A landscape with many valleys, sampled at points; each row gives a point and its height.
From any point a ball rolls to the lowest of the 2 points nearest to it. It stops when none of these is lower. Distance is the straight distance between rows; heights are no part of it.
k517 (h 7.20): [  7  10  -2  14  -6   5  15  12   5  13  -8  -7   9 -12  -9  14  10 -10
  17   5 -11]
k87 (h 3.62): [  0  18  -3  16 -40   5  -7  -6 -13  19 -26   0   8   9 -18  -2   4  29
  -7  23  -4]
k873 (h 4.19): [  1  15 -12  16 -47  20  -4  16 -19  14 -13  18   2   2 -22   2 -14  18
  -3  15 -16]
k353 (h 7.01): [ 27   9  -1  25  -9  19  15  10   6   6   1   5  14 -26  -9  26  18  -9
  15 -12 -17]
k43 (h 6.23): [-17 -17   6 -10   7  -8  17  24   1  15  -1  -6   8  -5 -25  -3  12 -32
  11  14 -10]
k107 (h 5.80): [-14 -28   6   3  13  -6   3   4  -2   6   8  -4  -3   8 -17  -3  13 -29
   9  16  -3]
k932 (h 7.04): [ -1   5  -8 -20   6 -14   7  17  11   9   0  -8   1   0   8   5   0 -17
  -2  -4   0]
k427 (h 6.95): [  0  14   6  -2   8  -2  20  13  15   1  -8  -2  13 -22  10  17   0 -10
  12 -24   0]
k460 (h 7.99): [  3 -17   9  19  17  40  17   2  -3 -19  14   1  11 -23  -2   4  -3 -11
   8  -8  11]
k632 (h 1.89): [ -8 -23   3 -18  22   0  12   2   6  -7  10 -24   9   2   6 -12   1 -13
 -13  15  33]
k253 (h 6.59): [ 31 -12   6  10   1  27   1 -10   4  -8   4   4  26 -17  -4  14  26 -15
 -16  -3  12]
k904 (h 5.73): [ -7  12   6  -6  -3 -22   8  12  10  22 -20   0  13  -7 -14   9  26 -16
   6  -2 -18]
k187 (h 5.28): [-11  13   8 -10  -8 -19   3   9  10  16 -17  17   8  -4  -9   0   5  -3
  -2 -11 -13]
k636 (h 2.94): [  1 -21 -10  -7  18   8   4   3   2 -10  19 -22 -11   6  16  -2  -3 -15
   1  11  17]
k764 (h 5.81): [  3 -16  11   8  21   7   7 -15   4  -9   6 -17  10  -4   1   3  15 -10
   1   3  22]
k988 (h 4.06): [-28   9   1  -4   1 -16   3   9  -8   4  -4  -6 -16   9   0 -10 -22   8
  14   2 -12]
k759 (h 6.68): [ 16  -6 -11 -12  14  18  -9  -5   0 -26  16  -1 -15 -11  33   1  -6   5
  -7  -6  11]
k652 (h 2.62): [ 10   8   5 -13 -14  -3  18  12  15  11 -18   5  25  -5 -14  -7   0   2
  -8  10  19]
k601 (h 4.59): [-11 -20  15  -2  14  -3  -2  -8  12  -2   5  19  13  -4  -6  -1  13 -20
 -16 -18  12]
k5 (h 6.84): [ -8  -4 -22 -26   0 -14   1  27   3   9  11  -5 -12   9   8  -7 -15 -14
  -1   6  -6]
k690 (h 4.53): [-25 -19   5  11  21 -10  -5  -8  -9  -8  17  -7 -27  14  -4 -13 -12  -4
  21  11  -3]
k126 (h 7.79): [  7  -1   3  20  14  20  17   1   0 -10   5 -10   4 -16   0   7  -3  -1
  25  -5   6]
k506 (h 3.45): [ 12 -12 -19  -5  11   1  -5   7   2   0  19 -19 -12   7  18  13  12 -25
  -2   3  -2]
k276 (h 7.39): [  4  13   3   6  21  -5   2 -11   6 -15   3 -13  -9  -7  27  11  -6  10
  15 -22   2]
k647 (h 5.16): [  5 -11   6   5   8  -3 -14 -18   8  -2   5  16   0   4   2   6  16  -9
  -9 -11   1]
k275 (h 2.41): [  5 -13  17  31   6   7 -10 -28  -1  -4  -2  11  -2   4 -13   4  16  -2
  15  -1  -1]
k931 (h 4.92): [-17 -11  14   4  32 -16  -2 -18   2 -10  15 -13 -21  11  11  -9  -8  -1
   7   0  10]
k990 (h 8.16): [ 10 -17   0  15   9  44   8  11  -5 -17  27   8  12 -26   6  14   3 -24
 -14 -13  -3]
k98 (h 6.31): [ 38  -8   0  -2 -10  29   5  -5   3 -11  -3   5  16 -16  -6   0   7   2
 -11  10  18]
k604 (h 4.72): [-21   3   7  -3   2 -12   0   6   5   2  -3  21  -5   2  -7  -8 -15   1
   8 -13  -8]
k644 (h 5.46): [ -5  -4   9   5  26   6   5 -15  -2 -25  13 -13 -21  -1  20  -9 -18  15
  14  -2  14]
k642 (h 6.52): [ 32   1 -16   1   3  21 -11  -6  -3 -16  13  -3 -13  -7  22  14   3  -1
   2  -6  -3]
k864 (h 3.03): [-18  21 -13  -1 -34 -10 -12  14 -19  18 -17   2 -12  11   2   5 -12  21
  -5  -4 -23]
k443 (h 6.53): [-14 -18 -11 -19  -3 -19   5  25  -1  23   2  -8  -1   8 -23  -8  14 -26
   3  25 -17]
k741 (h 4.30): [-30  12  -2 -23 -15 -29  -8  10  -4  13  -9  19  -1  13  -8 -15 -19  17
  -7 -16 -19]
k725 (h 3.92): [ 12  13 -13   5 -41  19  -5   3 -14   9 -14  12   7   8 -21 -11 -13  25
  -8  27   3]
k948 (h 7.33): [-11  -4   0 -17  25  -9  15  12  11  -2   7 -22   2  -5  22   4  -2 -14
   0  -9  15]
k4 (h 3.54): [ -5  12  -7 -21 -15 -10   9  18   9  13 -10   9  10   2 -10 -11 -16   1
  -7   7   7]
k227 (h 8.50): [ 11   6   7   0  -5  16  18   8  10  -6  -5  17  15 -15  -4   0 -10   3
   2 -10  10]
k682 (h 2.22): [ -3   8  -5  14 -20 -13 -21  -8 -11  17 -13   6  -7  13  -7   9  17   3
  -2   7 -27]
k173 (h 6.17): [ -8  27   6  -2  -2 -25   9   3   7  16 -23 -15   5  -3   5  12  14   2
  11  -5 -17]
k422 (h 2.49): [  5  10  14  28 -13  11 -17 -28  -5  -8 -10  33  -3   3  -8   0  -2  22
   5 -12  -7]
k470 (h 4.75): [-36  -3   2 -24  -4 -24   0  17  -9  14  -7  16  -2   8 -21 -18 -10   0
   5   0 -24]
k555 (h 1.55): [  0   2  24  29  -2   5   0 -25   3  -1 -15  26  10  -4 -21  -1   8   8
  12  -4   1]
k73 (h 7.47): [ 10   6   4  -8  12 -13   2 -13  11   0  -3 -22   1   4  18   5  14   2
  -2  -2  15]
k669 (h 5.31): [ -4 -19  11   7  14  -5   7  -2   7   6  -1  -8  13  -5 -11   5  25 -28
  -1   2   7]
k841 (h 7.87): [ -2   1 -16 -17   2 -26 -24  -7  -8   2  16 -19 -26  33  20 -11 -13  10
 -15   9  -3]
k32 (h 5.54): [ 13   1  -5   3  -6   8 -13  -9   0  -8   4  18  -7   5   3   0  -4   4
  -3  -2   0]
k241 (h 7.98): [ -1  13  -4 -19  -8 -22 -15 -11  -5   4   2 -12 -10  27  12 -15 -16  29
 -21  10   8]
k659 (h 5.93): [  8  12  -8  35 -16  12 -14 -23 -25  -2  -4 -23 -16  10   2   9  -1  27
  18  17 -11]
k656 (h 3.83): [ -3 -10 -12 -15  15 -20 -13   4   6   3  17 -11 -19  14  23   8   9 -22
  -7  -8 -10]
k278 (h 6.05): [ 40   9  -9  -1 -20  24  -7 -12  -7 -15 -10   1   4 -10  -3  -6  -2  21
  -3  18  10]
k763 (h 8.80): [-14 -10  11 -19   3 -27  -2  -6  14   7  -7  15  15  13 -18 -28  -8   9
 -17   1  19]
k330 (h 2.85): [ 10 -24  -7 -11   6  17   3  12   4   1  17  -9  18  -4  -1   6  16 -30
 -28  10  14]
k500 (h 4.17): [ -5 -12  -8 -19  -6  -7   3  10   4   5   6   5   3  14 -16 -23 -14  -3
  -8  19  14]
k566 (h 5.92): [ -4  20   9  26  -2   2  -1 -20 -21  -5  -8 -30 -14   9   4   0 -15  34
  20  10  -2]
k104 (h 3.78): [-22  15   3  -2 -18 -15 -16  -3  -8   3 -10  28  -6  15  -7 -12 -25  25
  -8 -15  -8]
k595 (h 3.40): [ -4 -26  -2 -12  15  18  -3   6   5 -11  21  12  16  -5   5  -3   5 -23
 -34  -4  20]
k48 (h 6.36): [ 38   4  -8   9   5  14  -8 -16   3 -12   3 -18   4 -12  17  20  25   3
   5  -9   3]
k626 (h 6.16): [ 24 -15   4  16  23  20  -4 -25  -2 -22   8 -20   7 -14   9  12  22  -2
   7  -6  15]
k74 (h 7.17): [  8  11   3 -15  21 -10  -1 -12  10 -14   4 -19 -11  -2  36   2  -4  14
  -3 -16  16]
k694 (h 5.72): [  0 -12   7   7  -3  -7   0   3   8  17  -7  12  13  -4 -21   7  27 -23
   0   4 -14]
k142 (h 4.62): [-26 -18  -6 -24  -2 -21   2  18   4  13   4  14   7  11 -24 -27 -16  -4
  -2   7  -5]
k243 (h 3.47): [-12  18 -17 -12 -17 -12  -7  16 -11   7  -1  -6 -16  15  11  -3 -23  10
   0   1 -13]
k729 (h 3.22): [-22   9   6  18 -30 -14 -11  -8 -18  21 -26  -2   2  12 -23  -4   9  22
  -3  13 -15]
k430 (h 8.15): [  4  24   3 -19  -3 -11   1 -10   1  -8 -10  -6  -6   8  18 -15 -23  36
 -12   2  16]
k551 (h 7.72): [ -2   4  -3 -11  10 -21  -5  -6   3  -1   7 -21 -16  17  17  -3  -5   5
  -3   6   3]
k666 (h 6.83): [ 36   3  -1  20   1  29   9  -1   4  -8   4   0  19 -29  -1  24  22  -4
   2 -18   1]
k14 (h 5.79): [  7  11  -4  16 -10   6 -11 -15 -13  -5  -4   0 -13   8   3   3  -5  17
   9   7  -8]
k176 (h 3.15): [ -8  13   7  14 -24   5 -16 -15  -9  -3 -10  38   0   8 -13 -12 -17  27
  -5 -11  -5]
k590 (h 1.21): [ 16  -4   3  -3 -13  12  19  17  11  11  -4   9  22 -13 -15   5  11 -16
 -14   9   9]
k210 (h 8.33): [ -6  24  15  -3  -2  -1   7 -13   0 -14 -14   8  -3   1   7 -16 -29  37
   3  -8  14]
k909 (h 4.33): [-10 -15   3  -9  26 -13  -9  -9   9  -9  16  -5 -13   6  23   1   3 -10
  -8 -10  11]
k477 (h 6.89): [ 13   2  -2 -26  16   7  -3  -7   4 -28   4 -10  -9 -18  38  -6 -11  17
 -14 -11  25]
k309 (h 3.93): [-23 -33   4  -5  22   5  -5   1   4  -9  20  17   3   0   1  -8   2 -24
 -15  -7  15]
k387 (h 7.60): [ -2   6   1  15  25   8  17   1   0 -16   6 -25  -6 -15  18   9 -11   3
  33 -14   6]
k61 (h 8.57): [-10   7  12  -6   0 -14  -3 -15   7  -3  -7  18   2   9  -3 -20 -15  20
  -7  -5  15]
k991 (h 6.70): [-13  -8 -20 -23 -10 -24 -11  21  -5  18   4  -4  -8  19 -10  -9   2 -13
  -4  18 -21]
k564 (h 7.37): [  6  16 -13  -4 -16   2  10  25   3  15  -6  -3   0  -5  -2  10  -2  -8
   9   5 -19]
k244 (h 2.83): [ -7 -14   8  30   6  14  -2  -9  -7  -9   7   9 -14   3 -14  -5  -5  -7
  25   6  -6]
k397 (h 2.28): [ 25 -11 -14 -16  -9  18  16  24   6  10  11 -10  20  -8  -4   8  12 -24
 -19  15  11]
k898 (h 5.75): [  3  14   2  13  14   5  -1 -19 -15 -23   5 -22 -24   5  18  -7 -22  31
  19   5   4]
k36 (h 2.70): [-24   6   6   8 -18 -21 -20  -9 -13  19 -21  17  -1  11 -23   0  17   9
  -3  -1 -30]
k193 (h 6.56): [  0  23  15   7   3 -11  14  -1  13   7 -22  -3  16 -14  -1  14  10   5
  13 -14  -4]
k627 (h 7.26): [  8   8  -2 -11   5   8  20  24  15   3   3  -3  21 -22  15  18   4 -20
 -12 -24   1]
k855 (h 2.61): [-14  15 -12   9 -33  -7 -21  10 -22  23 -16  11 -11   6  -7  15  10   6
  -2  -1 -41]
k660 (h 3.76): [-22 -15   5  18  19   1   5   2 -11  -7  12  -6 -23   1  -7  -1  -8 -16
  36   4 -18]
k174 (h 8.29): [ 16 -10   0   6  -2  24   9  11   4  -5  12  16   7 -14  -5   7   1 -17
  -5  -9   0]
k313 (h 5.83): [ 35   6 -12  -4 -24  23  -9  -2  -2  -6   0  22   0  -3   0   2  -2  13
 -13   6  -1]

Where does a ball stop that starts at each point below?
k564 => k669
k173 => k682
k566 => k632
k477 => k669
k647 => k590

Call two points neighbours if one is among the 2 nearest of the other. Go from one point of each pair to the other, from neighbour to neighbour, staying as low as possible. Name the highest point that can't be avoided.
k632, k590 => k931
k682, k669 => k904
k555, k590 => k470
